Points, in no order, along strands that fork, close into loops and pass close to each other.
Two points are linked if the straight distance between their rows is under 97.7. Some points are linked to none.
z528: [ 17 -12   7  16  24 -11 -16 -22  31 -29   1  -4 -25  -3   0  -6  13  15
  21  17   3  26  21  -1  -3  21  13   7  27  32  26 -23   0 -16]
z631: [ 25   5   7 -14  26 -22  18  17   1 -10  33  34  16  26  -8 -29  25  -9
   8   6  -2  44   2  -6  -8  15  31  36  17 -16 -26  26  -6  14]
z619: [ 10  -8   3  27  -1  28   3  19 -20 -28  32  18  23  17 -16   2 -17 -10
   2 -11 -12  16  24 -15  11 -22   7  -7  -2  -1  28  11  10   7]
z143: [ 10  18 -39 -28  44 -26 -23 -34 -11  -3   7 -19  -7 -39  28  -5  25  10
 -24  16  10  18   8  10 -10  16   5   2  -3  22  32   7  -1  12]
z879: [-34 -24   3 -14 -23 -16  -2  -2 -14  46  -8  -2  -8   9  13  -5  15 -34
 -11  -5 -37  -3  11 -13  11  -4  12 -45   2 -10  29   7  -6 -16]
z808: [ 21  -7  -5 -10 -24   3   7  25   2 -34  20  19  -2   2  23   6 -11   3
 -14  -6 -34 -13 -12  48  -5   2  -5  19 -15 -10 -27  21  17 -31]
z996: [-16   4  -7  -5 -12 -19  12 -16 -12  23 -23  -8  -9   2  11 -20  -3   8
 -33  -8 -22   4 -33   8  17  34  -2  -3 -32  -9 -21  11  -9  -3]
z561: [ 14 -18   8  15  15  -6  20 -27  10  16  34  25   8  16 -21 -14  21   1
  -5   5  32  24  -8 -40   4  29 -16  21   8  -6 -45 -22 -34   2]
z133: [ -2 -16  20  -9 -25  18   7 -30  22 -11 -16 -38  16   8   6   3  16   0
   9  21 -22 -26  -6  13   5 -23 -29 -20  -1   2  24  -1  -2 -18]
z935: [  1  18  13 -31  13 -17  -4  35  12  -5   9   0 -11  44   6 -17  17 -23
  28   5  10   9  19  -8  14  20  19  15   9   9  12   8  22 -12]
z581: [  0 -11 -20 -25 -19 -13 -34  10  12 -22 -20 -10 -10  15  46  16  25  -4
   0  14   1 -27 -52  13  -1 -11   9 -30  31  24  14  -3 -11 -18]
z137: [  7  -2 -15  29  34  -4  -5  -9  -9 -22   4  -6  11  27  23  14   9   1
  14  -7 -17   1   2 -15  38   8 -18 -16   9   8  16  -7  -6 -27]
z501: [  2  -5 -17  -7  11   1   6 -27  -3  14 -11 -21  16 -45 -16   2 -22  20
 -34   8 -13 -22 -26  40  -3   0 -19 -25 -39  -7  -1   1  -2 -23]
z207: [ 13   9  28  -9 -11  18 -13  -1  20  32   6  25   1 -14 -48  16  -8 -16
   9  -6  66  21  -9 -33 -21  -8  -6  23  32  -5 -13 -29  -6  33]
z227: [-20   8 -29  20 -16 -15 -15  45  -8  11 -23  12 -35  15   1   6  -1   4
  20 -32 -16 -17  45  -5   0   5  16   7 -12 -10   5  -4  16  -6]
z206: [  2 -11 -24 -25  14  17   3 -37   8 -26   0 -26  19   1  -4   4  22  14
  24 -13   9  14  -4  -3  20  13 -22   2  -6  -1  -3  -9  -3   6]
z432: [ 20   6  21  11  22 -26  12   1  10  16  49  27   7  29 -22 -36   3 -14
   9  12   5  49  24 -30   1  19  -7  17  34 -20 -44   1 -25  19]
z938: [ 30   8  34 -12   3   7  -7  -6  23 -28  12  17  -5  26  -1   9  19  -5
 -30  14 -11  11  -5  18   6 -32   1 -13   2  26  15  11   2 -23]
z934: [ 11  -7   2 -13   6  28   3  -8 -11 -22  38   4  30  17   8   9  17 -13
 -20   3 -11 -20 -25  14  20 -23 -17  -4  -6  20   2  18  -1 -24]
z282: [ -9   7 -25 -18  11  18   3  21  -7   1  33 -14  -3  -6 -24  26  -6   0
   3 -29  44 -31 -21   7   1   9 -19  -7  -3  16 -18 -15  15   1]
z99: [  2 -20 -57  11  39 -26 -11  14 -35   7   2  35  33  -8  15  19  30   2
 -19   1  -5  -2 -10 -17   7  13   7  40 -19   3  -4  19 -17   9]
z685: [ 24 -25 -16  14  -8  -4 -21  15 -11 -32  -1   5 -22   5 -12  41  17  26
 -23 -21   6  16 -19 -15  -8 -21  -1  16  29  -3  10 -11  -5  27]
z244: [ 28  -1  17  10  -8 -24  18   6 -26 -15  16  -8 -12   0 -27 -14 -13  14
 -36   8 -11  11   1 -11   2   0 -13  53 -12 -21 -16  29   6  22]
z73: [  4  12 -19  28  48  12  -1   3 -10   4  24  33  26 -31   2 -15 -21  18
   5   1   5  29  16  -9 -15  23   4  34 -16   6 -10 -15   2  13]
z688: [ 10  -8   6  -7   5  22 -14 -11   0  27  19   8  31 -47 -44  11   8  -9
   9  10  44   9   3 -17  -5  -6  -7  36   7  11 -21 -38 -23  11]
z87: [-23  27 -38   3   7  -7  -7 -41  15   8 -20 -18   4 -19  22   2  36  20
   6  -4  25  12   5   6  -9  40 -14 -15  -6  17 -12  14 -22  21]
z422: [ 28 -26  26 -28   8  21 -19   0  -1 -14  40  -3  -6   3 -27   7  -5  15
  26 -10  15 -16 -18  19 -10 -23  20  20  10  14   4 -43  16 -30]
z159: [ 14 -18  14  63   0  14  -5  -2  19 -39 -18  46   7  -7  -5  36  13  16
 -20   6  -4  29 -22  21   6 -10  -8  25  16  22  14   5 -24 -27]
z136: [ -3  -2  35 -31  -3 -28  23  10  -6   2 -12  11  -7  43  12 -16   1 -19
  -3   6 -31  28  27  -7  13 -15  23 -34  15 -36  13  27  21   2]
z527: [ 29  17  -4 -30  50 -33  32  -2 -28  -5  33 -23   4 -15  -5  -8 -15  14
 -27 -10   6  15   1 -12  -2   0  -6  30  13 -32 -27  -1   0  22]
z332: [ 12  -5 -29 -13  67 -33  18  -5 -18  -3  14  39  42 -23   0   5  19 -15
 -24  29   3  14  -1  -6  10  -5  -9  39 -16  -5   2  20 -29   0]
z541: [ 15 -24  -3   6 -21  27   1   9  -4 -55  40   5 -10  12  -2  10  15  28
  39 -13   4  -6   8  17   2  -3  14  32   9  13 -10  -1  25  25]
z765: [-26  25   5   8 -15  12 -18 -12 -11  39 -23  12  -5  -9  17 -34   3 -17
  42   0  14   3  51 -13  -4  11  14 -18  -5  18  31 -15  25   9]
z677: [-14  17 -45   1  -2  -5 -15   9   3  14 -34 -21 -15 -16   4   6  -8   7
  30 -19  14 -30  45  20  -4   2   3 -17 -19  -1  13  -2  17  -1]
z567: [ -9   8 -36   5  19  -2  -2  11  11 -11  13  11  -6  12  16  34  30  34
 -23 -22  19 -14 -13  15  -5  27   2  13  -6  22 -10  17  -9  -6]
z235: [ 43  -4  17 -13  38 -12  10 -12   4 -36  40  17  -7   7 -21  -2  15  16
 -30  18  -3  32  -6  19   1 -24   3  -8  20  -6  12  15  -3  -6]
z407: [ 21 -21  56  15 -34 -15   5 -17  -4 -23  12   3 -11  44   2  -8  17   9
 -11  11 -21   5 -44  -4  17 -18 -19  15  10  -5 -30   0   7  -2]
z673: [ -2 -17   8   4 -21  25  24  -3  21 -11  18   0   5 -14 -19 -17 -23  -7
  30  -3 -21 -25  14  17   8  -4  -8   3 -25  -3 -19 -17 -10 -31]
z635: [ 21   1   5 -18   8  24 -12 -10   1   0  33  -6  16 -30 -17 -18 -13   2
  24  -7   9  11  12   6 -12 -18  16  11  11  10  30 -19  14  -1]
z606: [ -8   5 -35 -18   2  -6 -12   3   2  14 -21 -30   3 -30 -11  14  -6  17
  -4 -14  11 -34   2  31  -8 -10 -10 -36 -10  -9   4   3   2 -18]
z697: [ 15  12   4 -17   9 -32  -6  33  -9   1  -7 -19 -36  34  16  -5  11  -9
 -10   3  -9   1  -2 -16   8  12   7  34   8   7   2  20  12 -17]
z639: [-13  18 -34  -6   7 -23 -20  17  20 -15 -23 -18 -16  -1  29  18  31  27
 -30  -7  19   8  -7 -11  -3  31  -7  -4   9  18   3  15 -13  16]
z694: [-42  29 -10  -4 -19   8 -20   2   6  23 -27 -23 -11  -5  42 -13  11  -6
  54  -2  54  -8  34 -12 -13  27  20  -4   7  12  15 -10  27  16]
z666: [-15  21 -12   0 -23  16 -11 -22  17   2 -33 -75  -5 -39  37   4  20   6
  32  30  36 -20  26   3  -2   7 -23  -7  11  15  36  14   7   8]
z279: [ 21  -3  30 -35  -3   4   5 -29  28  -4 -10 -37   8  -3 -17  -2  24   8
 -21  26 -10   4   3   6 -10 -47 -30 -38  14 -11  18  -7  -6   0]
z53: [ -7 -24   1 -12   3 -16  11 -26 -15  22   6   8   4 -18 -28  -6  27   4
  -2   3  19   8  11 -23   4  13 -11  38  -8   5 -30 -30 -30  17]
z93: [-13   6   1  22  -2  41  -1  12 -14  10  14   2  21 -28   9 -20 -27   9
  46 -17   8  -1  -3  -6 -17  -7  19 -11   2  -9  28 -22  16  -8]
z710: [ 20 -15  -8  39   6  -2  11   5 -19  -5  -1   8 -14  -8  -2  16 -38  21
 -25  -8 -23 -34 -45  16   4  11   0   7 -33  -7 -22 -23   0 -24]
z592: [ 12   2   8 -11 -16 -16 -10  -3 -55  23  -3  -7 -29  10   0  -4   1 -23
 -15   6 -34  -1  -4 -33  24 -32  37  18   3  -7  25   2  -1  18]
z926: [-22  18  10 -17  11  -3  18  14 -23  34  17 -10  11 -10   4 -20 -32 -28
   0   0   0 -16  12  -8 -11  -1  18 -40 -22 -17  30   6  36  -6]
z956: [ 13  -2  29  28  10   7 -13   5  26 -18 -16  29  13  -3 -14  16   8  -6
 -37  12 -10  30   3  13  -4 -15  -2 -11   9  28  37  20 -10 -18]
z91: [-21 -10  22  49 -12   3  -6  10  -8   7 -25  26 -11 -23   4 -12 -29  29
  20  -5 -10  22 -15 -20 -17   5  29  32  13 -13  10 -12   3   5]
z320: [  5 -19 -22  -9  13  28  28  -6  -4  -8  33  25  27 -29 -24  17   6   8
  10  -5  41 -12 -29   2  -3  27   5  45 -30  14 -35 -10   6  34]
z937: [ -4   3   8   0  23   9  -4 -15  -3  14 -14  12  11  -2   5 -14 -33   4
  12  18 -20   6 -12  18   8   3  13 -33 -23  -6  18   4   4 -32]
z815: [-21  11 -38  52  20   7   0 -23  -4   5 -12  -6   4   7  19  11   5  10
  23 -14  -7  -5  13   5  21  22  -5 -29 -18   3   8  10  -4 -34]
z795: [ 28   2  17   2  -5  25  -6 -25  39 -18 -12 -32   4  -6 -20   7  16  26
   7  21  38  22  -1  -9 -10 -12 -14   9  18   7  23  -9  15  40]
z224: [ 16  20  12 -19  26 -34   5   2 -28   0   6 -24 -23 -14 -10  -7   3   6
 -18   3   1  14   4 -13   9  10   1  31  -2  -7  -2   7   7   3]
z565: [ 31 -33  23   5 -10 -12 -23  -7  -9 -48  18  22   1  30  28  30  33   1
 -19  12  10   8 -68  -7  10 -24   6  31  27  33  -8   5   3   3]
z27: [ -7   4  -5   7 -11 -16 -11  12 -34  28 -18  21 -35   1  -4  -9 -11 -13
 -29  -8 -52   7  31 -16  16 -12  33   0 -11  -1   4   9   3  17]
z537: [ -3 -10  10 -46 -29   7  26 -18  10  25  32 -14 -10  -4 -35 -29  19 -33
   3  -2   2  11  34 -16  -3 -21   0  -5   1 -21  -1 -23  -5  22]
z599: [  5  -4  22  15 -15  25 -17   1 -20  10 -16  15  10   3   3  -2 -11  -7
  10  14 -19  -6 -44  10   9 -18  30  -1 -13  14  34   0   1 -10]
z842: [  3 -18  56  -2 -33  12  14 -20  17 -12 -12 -12   9   2   6 -11   7   3
   0  10  -2  -9 -48   9  11 -33 -18   9  14   0  -2  -5   1 -22]
z17: [  6  13   1  -8   7   3  12  20 -24   7  54   2  -9  16 -14 -15  -9 -22
 -20  -7  -8   4  20  -8  -6 -35   4  -4  18  -3  20   7   4  -5]
z810: [-24 -13   3 -23 -39   5  15   0   5  13   6  -6 -15  33  -1  -5  23 -20
   2 -15  -1 -13  18  -8   7 -20  -6 -25   5 -12  14 -21  -2  -7]
z602: [-37  22 -33  31 -15   5   9 -37  11  24 -20 -11  -5   2   9   8  18  15
   3 -19   3  11   9   9  -5  17 -19 -44 -22  -2   4   5 -13   9]
z791: [ -7   8 -18 -32  23 -29  13  15 -19   6  20 -27  11 -43  12 -13 -16  20
 -32 -20   3  12  14 -21 -23   5 -14  12  23 -32 -35   4 -12  29]
z361: [-14   7   9 -19 -25  15 -16 -26  44  14 -36 -31  14 -25  22  -3  18  -5
  31  52  35   7  48   7 -16  -2 -10 -22  13   3  39  -9  -2  28]
z335: [-12   6  18 -11 -23  16  14  -1  38  30 -20  -6  22 -32 -26   8 -17 -20
   5  -5   3  -2  39  11 -14  -1 -21 -30  10  -4 -10  11 -18 -10]
z977: [ 13  -3  36 -30 -11 -25  -2  15  31  -9 -24   1   8 -13  -7  -9 -13   2
 -18  17   6  38  12  -2 -18  -5 -16 -16  43 -30  -2  19  -4  11]
z19: [ 29 -28   0  -1  17   2  11 -46  32 -48  14 -17   1  17   1   7  28  32
  20   2   0  17  -1  26  16  -2 -25   7   1   4 -24 -25 -16   1]
z932: [ 17  -6 -11  10   1   2 -11  25 -35  -9  37  20 -15  35  -5   8  12 -10
 -24 -11 -16 -15 -31 -15  12  -5  19  36 -12   2 -16  -3   7  -4]
z789: [ -9 -21  -2   9  -8   4  11 -27  -8  18  16 -13   1  -5 -32 -10   4 -35
  -2   4 -28 -35  22  14  17 -11   0  -8 -40   7 -11 -14 -23 -29]
z449: [-29   6 -22  11 -17   5 -16  11 -37  43 -19  15   5   6  -8   5  -5 -41
  -7   0 -17 -29   7   2   3 -18  25 -36 -22 -11  15  26  -9 -14]
z491: [-11  11  41 -36 -10   2  12 -16  11  32 -33  -7  23 -21 -15 -15 -13 -42
   0  21   4  14  30 -15  -7   4 -22 -17  15 -11 -27  17 -19  17]
z756: [ 15 -11  20  22 -24   0  15  18 -11 -16  13 -10 -31 -14 -18 -12 -26  11
 -22  -2 -25   7  18   1 -14  -3  -6  24  -2 -23  14  -1  36  20]
z395: [ -5  17  -2   1  -7   3  21  20 -24   4  46 -18 -22  26 -23   9   3  -9
 -20 -21  19   7  17 -33   7 -13 -19  19  11  -3  12  -6  11  22]
z651: [ 15   3  11  26   2   5  -5  10   7 -27  20  32  -9  -1  26  21 -32  15
 -25 -16 -26 -20 -52  45  -3  -4 -11   9 -26   6 -25  -5   8 -27]
z20: [ -5 -13  48  39 -18 -12  -2  16  -5 -12  -7   9 -13 -21   6  -5 -30  15
  16  -5 -25  25  23 -19 -12  -1   4  12  26 -20  18   3  25   0]
z55: [-31 -25  26  -6  -9 -32  19  15  -6  21   2   5 -18  18  30 -18  -4 -11
  -5 -15 -43  23  25 -25  -7  -3  24 -19  33 -12  20   5  17  -3]
z899: [  1  -7  12 -22  19 -14  -2  -2   7  26   2  11 -23 -22 -36  -3  -3 -17
 -14  -1 -15 -21  11  28   6  -7  17   9 -32  16  -3  -4 -13 -37]
z353: [ 10 -10 -16 -18 -40 -13 -14  13  36 -53 -27 -21 -22  32  52  15  21 -25
   0  45   5 -46 -15   7   7 -19  13 -22  16  37  19  -6  14 -11]
z766: [ 16 -12 -12  16  50 -35  32   7 -36  -1  31  31   3 -13  -8 -15  -2 -15
 -37  24 -11  26  13 -22  16 -15  14  37 -33 -12 -20   8 -28  19]
z197: [  8  32  -1 -19  10  20  -6 -25  39   5  -9  12 -20  22 -23   1   9  15
   8  -8  44  15 -16  18   5  29   2 -10 -12  11   9 -18   9   8]
z585: [ -2 -12 -11 -17  25 -16 -26  13 -14   0   5  -3  10   8  47  15  22   4
  -9  -2   3  -4 -56 -10 -13   6  18  -9  31  11  14   6 -18 -25]
z764: [-28  -1  -8  29 -17  17 -15  45 -17  -1   4  25   0  -8  21  10 -16  10
  33 -17  -8 -15  -9 -14 -16  -8  29  24  26  -1  20  -8   1  -6]
z430: [ 30 -31  45  13 -16 -24 -20  -7  12 -45  15  26  -2  40   4  -2  31  17
 -18  19  13  20 -47   3  -5  -7 -15  14  42   8 -33  12 -17  10]
z195: [  3  18  15   8 -10  21  12  11   5 -22 -21 -15   3  10  22  17 -36  22
  36 -14  13 -31 -36  19  12   1 -20   7   6 -17  -9 -10  22 -19]
z812: [ 47   4   9 -23  38   0  -6   8  22  -4  31  27  14  -3 -21 -18  -1   0
   8  24   3  45   1  19 -17  -6  17   7  23 -21  -7  11   5  -9]
z953: [ -1   1 -45  42  -7  -3   4  19 -25   6   3  -5 -12   3   8  26 -29   9
 -39 -26 -16 -44 -20   2   0  15  -1  24 -50 -12 -25   2  -3  19]
z973: [-14  13  29 -33 -14 -10 -26  20  17  14 -36 -29  -2  18  12 -11  10 -45
  11  29  14  -9  -2  -6   5  -8  15 -13  21  30  33  10  11 -18]
z827: [ -9   5 -31 -12  10  23  14 -11 -28  16  25 -19  18 -12  -9 -25 -22  -5
  11   4   3  -9  -3  -3   3   9 -12   7 -33 -13 -13  -9  -1  19]
z630: [  2 -21  31  39 -20  14  35  14  16 -23  11  15  -3  22 -14 -14 -54   0
  25  -6 -11 -24   1  17  -7  -7  -3   4  -3 -26 -35  -3  17 -11]
z920: [  7   9  16 -34  -2 -15   9  22   7   3 -25  -8   2  27   0 -15   3 -19
  27  18  -4  21  40   6  13  -3   1  -9  -4 -24  14  10  29   5]
z263: [-19   6 -30  -2   1  37  17   1 -38  -6  27 -13  43   8   3  -5  -1 -10
  10  -8  -8 -17 -11  -2  18  -4 -25 -10 -14   6   8  17  -3   7]
z26: [ -5   8 -21  -7  13  34   4 -21  -2   2  -8 -14  33 -30   2   0  -9  12
  47  -2  29  -8   8   8  -1  17 -16   8 -10  -8 -17  -7  -9  23]
z372: [ 18  -8  -2  -6  10  19  29  10   3 -24  40  12  -2  -2 -28  20 -26  14
  10 -12  40 -27 -40   7  -5  16 -13  33 -16   8 -41 -16  16  10]
z755: [-19 -11 -22  -4  -6  -1  14 -36   6  33 -28  -2   9 -27 -23 -26 -13  -9
   9   7 -12   1   5  12  12  11  -6 -13 -28 -20 -53 -19 -34   7]
z863: [ -5   1  34 -12 -10  16 -29 -25  13  37 -18 -16  17  -8  -3 -23  13 -25
  29  23  -3   4  43 -12  -3 -17  16 -25 -13  25  41 -22  19  -2]
z50: [-15   3  -4  -6 -18  19  22  -8  25  18 -28  10  21 -46 -39   3 -24 -17
  -5   7  22   1   2  24  -9 -10 -23 -13 -10 -20 -41 -14 -44   2]
z649: [-29  -1  28 -43 -30   6   9 -22  -7  48  -9 -11  11 -25 -15 -29   8 -46
  12  10 -12   3  44 -14  -7 -29   0 -11   7  -2 -10  -5 -21  21]
z963: [-26 -14  27  -5  -1 -10  29  -6   3  12 -13   4   0 -12  -5  -3 -37 -21
 -36   0 -33   2 -18   7   3  28   2  -2 -21  -2 -33  19 -11 -20]
z502: [-20   9   2 -39  -7 -10   4 -32 -10  25 -12 -42   8   3  -5 -15  15   0
  -5  -3   7  -4 -45 -11  15  20 -23 -23  -6  -3  -9  -3  -9  -2]
z183: [-37  29  -3 -10 -10 -25 -18  30  17  36 -61   8  13   3  16  -2  -4 -28
  17   2  19  -2  21   9 -18  10  19 -30   0  13  14  47  -3 -22]
z554: [-21  -5  -9  10 -20  15   1 -32   0   1 -26 -51  32 -18  35  -5  33  -5
  34  17   0 -16  12   0  -5  -7 -24 -19 -10   6  26  23  -2   3]
z716: [  4   0 -20  15 -17  -6  -5  11 -22   9 -31   2 -20  20  12  34 -14 -34
 -22 -11 -48 -30   8   8  22 -10   7 -35 -15 -15  13  19  13 -18]
z676: [  1  -4  24 -11 -36   2  -1   0  49 -55 -13 -21 -28  42  37  18   8  -2
  -2  30  27 -22  -8   7  -8 -20 -17 -15  23  24  21 -18  21  -8]
z457: [-10  -7 -17  -6   6  -9 -26  21  -3   5 -17  -9  -4  14  40   2   8  29
  22 -18 -21  -2 -40 -19  -5   7  25  -7  22 -18  -3  -7  -4  -6]
z663: [-31  16 -17  -6 -13  -6  -8  16 -27  24 -16 -21  16 -29  17  -7 -10  13
  -8 -24   8   0   5 -11 -27   4  -8  -3  14 -11 -10   9  -3  24]
z114: [-44  37  -2  20 -29  15  -8  17 -21  32 -32 -12   8 -14  19   4 -11   5
  16 -15  16 -15 -18 -18 -12   9  -8  -4  12  -5  19  18   9  13]
z845: [  5 -20  17  -2  -6 -17   8  11  18 -15 -30  -1 -12   4 -28  -4  -3  -4
 -10  -6 -35   5  21  19  15  -9  -5  14   6  -6  -8  23 -10  -6]
z103: [ -2  18 -11 -15  -9  48  -4 -45  69  -2 -15 -30  -4 -34  10   2  42  -8
  31  28  32  16  22  -3 -28  11 -10 -14  22  28  29 -19  -2  35]
z271: [-44  26   1  12 -19  10 -16  -3  -1  24 -42 -14  22  -8  37   3   8 -14
  38  14  39  -5  11  12 -18 -11  13  -4  18 -13  39  20  10  11]
z864: [  3   2  -5   0   8 -27   2  45   2   2   2  -3 -41   1  -4  21  -8 -10
 -11 -20 -26 -11  46  -5  -1 -20  20  -8  16 -17  19   3  24 -19]
z670: [ 20   7   9  -4   0 -12   9  14  43  -2  27  26 -26  46 -31 -26   4  13
  22  -7  11  18  16   4 -22  31   2   6  14 -20 -44  -3  11  10]
z680: [ -5  26 -29  16  42  14  -6   5 -17  -5  17  16  19 -10  27 -16 -38  20
   7 -10 -22  16  16 -17  -8  26   8  -9 -26   0 -17  13  11  30]
z217: [-25  16 -49  31 -13  19   2  12 -29  24   8   4  -6   6  -6  15 -11   2
 -13 -32  16 -27 -28 -16  -6  23  -5  -1 -34   1 -29  -1 -12  15]
z196: [  4  -8 -25 -24   8   0  -1  29   5 -13  23  26   4  -9 -16   2  15 -10
  -4  -2 -11  -4   8  43   3  -3  18  16 -13  14 -15  12  -3 -24]
z324: [ 44 -18   3  -1   1 -25 -28   1  -7 -42   2  17 -33  16  12  22  27  26
 -20  16 -11  21 -31  -5   1  -8  16  29  34  20  22  -6   3   5]
z305: [  0   4  -8  -8 -25  12  25  17 -25 -10  43 -12 -11  30  -9   7  -2  -1
 -21 -28  -3 -15 -26 -15   5   5   5  12 -12  -2 -14  12  19  29]
z729: [ 18 -37   5  14  15  13   1 -38  31 -51   2  -4   7   2  19  32  27  27
  13  13  26  11 -39  10   2   2 -22   8  22  35 -16 -10 -17   4]
z289: [ 26  10 -13  16  40   7 -13  29 -18 -40  29  15   3  43   5  16 -10  14
  14  -7  -6  12  18  -1  15  -6  -2  -7  20  -4  18  14  17 -13]
z365: [-17  29 -25  26   0  42  24  19 -11   0   4  -5  -2   3  -7  18 -27  30
  12 -38  32 -21 -21  -3  -1  16 -10  -6 -12  -8 -23 -13  13  29]
z135: [  4  12  -9  19  39  -5 -15   2 -23  12  15   4   5  -7  25 -25 -36  21
   4  -7 -25  -7   3  -3   8  25  16 -17 -13  -9  14 -13  15 -18]
z369: [-27  -6  14  -3  -8 -21 -18  23   2   9 -24   1 -13  25  45  -9   2  -6
  10  -6 -18  10  -8 -37  -1   9  14 -15  36  -3  17 -20  -3 -11]
z726: [ -3  -3  35 -38   9 -10 -39 -11  12  29 -33 -28 -12   4 -10 -11  18 -26
  14  26 -14  -9   2   5   6 -18  19 -19  -7  33  39 -14   4 -41]
z632: [ 19  -3 -18  27  -2  -4 -15  10 -62  15  19   1 -14  -2  -7  23   0 -16
 -38 -17 -24 -18 -27 -30  16 -16  15  12  -8 -11  21  -9   2   1]
z375: [  3  16  13 -18 -24  25  -2 -38  62  -4  -9  -3  -4  13  -7   0  35  -1
   4  17  26  14  -1  13  -6   0  -6 -27   2  19  36 -21  14  20]
z723: [ 18  -9  -8  48  11  10  19 -13  -5  -4   3  -6   2 -24 -22   3 -57   7
 -25  -6 -13 -36 -18  29  -4  -8 -15 -32 -34 -11 -14 -11  -6 -24]
z118: [-16  15   1  11   2 -17 -10   6 -19  29  -3  43 -23   3 -17 -24 -18  -2
  -3 -19 -10  26  46 -14  -6   4  38  16 -10   8  -9 -11   6  26]
z255: [-22   2   7   7 -16 -27 -20  22  12   4 -59 -10  -5  12  23  17   0 -29
   2  31  13  -3  25 -10   3   8  20 -23  24  24  32  20  -7 -15]
z98: [  6 -15   9  22 -12   0  27   7  26 -21  30  24 -16  39 -30 -10 -19  11
  12 -17   0 -10  12  19   0  24 -13   5   2 -19 -56  -7 -11  -6]
z193: [ -6  11 -25  -5  32  -3  -2  -7 -19  24   9  30  -9 -18 -26 -39 -18  -5
 -13   2   4   3  52  10   4  12  21  32 -41   2 -40 -14  -7  22]
z185: [ 28   7  29   4 -12  29  11 -26  20 -15  11 -14  13  -8 -20  10  -3  19
 -26  11  10  13  -5   4  -4 -16 -45 -30   6  -5  34  -6  19  16]
z836: [  1 -29   1  47  -2   5  -2 -13  25 -33  -2   6  15 -14   5  28  23  11
   1  13  21  20  -6  -3  11 -10 -24  31  32  32   6 -18 -40 -20]
z123: [-21  -9   2 -24 -18 -15   2 -28 -11  39 -41 -32  13 -31  -3 -30   1 -10
  18  -2  -7 -18 -15 -12   3  10  -8 -26 -13 -19 -30  -5 -29  -5]
z340: [ 10  -1  10 -17 -18 -22  19   5  -3  -4 -15 -15 -21  19 -16  10   4 -24
 -24  -5 -48 -34  18  25  24 -30 -12 -15 -17  -6   0  18  16 -28]
z887: [ 21 -22 -17  17   5  16 -11  20  -5 -57  27  20  -3   1  12  37   2  36
 -18 -25   4   2 -25   1 -23 -23  -7 -13  42  10   7  -2   3   4]
z897: [-12   5 -46  29  29  -2 -19  19 -25   8   0  21  15   5  40  30  19  35
  -4 -22  -9 -13 -28 -22  -5  35  13   6 -22  11 -16  20 -21  12]
z568: [ 10  21  14  -9   9  -4  -4  -2  26   7  -9   8  -7   3 -27 -16 -18  19
  16  -8  24  15   7  -1  -5  27  -9  11  -1  -4 -13 -14  12  10]
z397: [ 11   1 -32   5  45 -23   8   2 -22   3  13  42  19 -13  -7 -16 -23   9
 -19  16   3  13  18   2  -1  11  10  43 -56 -12 -31 -11 -13  33]
z426: [-43  23   0  15 -25 -10 -15  25  -9  39 -50  -4  14  -4  11  18 -15 -16
   3  -6   4 -30  -7   5 -12  -5  -1 -35 -20  -6  11  39   9 -11]
z171: [ -1   0  27  11  -6  -4  22   4  26 -14 -32  26   7  12  -8   5 -29   8
 -15 -11 -24   6  -7  18   8  20 -13 -28   1 -14 -32  19 -14 -29]

A tip is a point with one link. Name the tips that can be reached along the links from each point below, in the order of the rows.
z677 -> z320, z864, z887
z694 -> z422, z676
z135 -> z599
z206 -> z207

A piece is two or more points that can be reached from each other along the links. Count, over all rows, the pieces, the separate loops (a circle has one, a figure eight two, a Y none), the forks (points with three links) and the tips (points with one).
pieces -> 4
loops -> 6
forks -> 11
tips -> 7
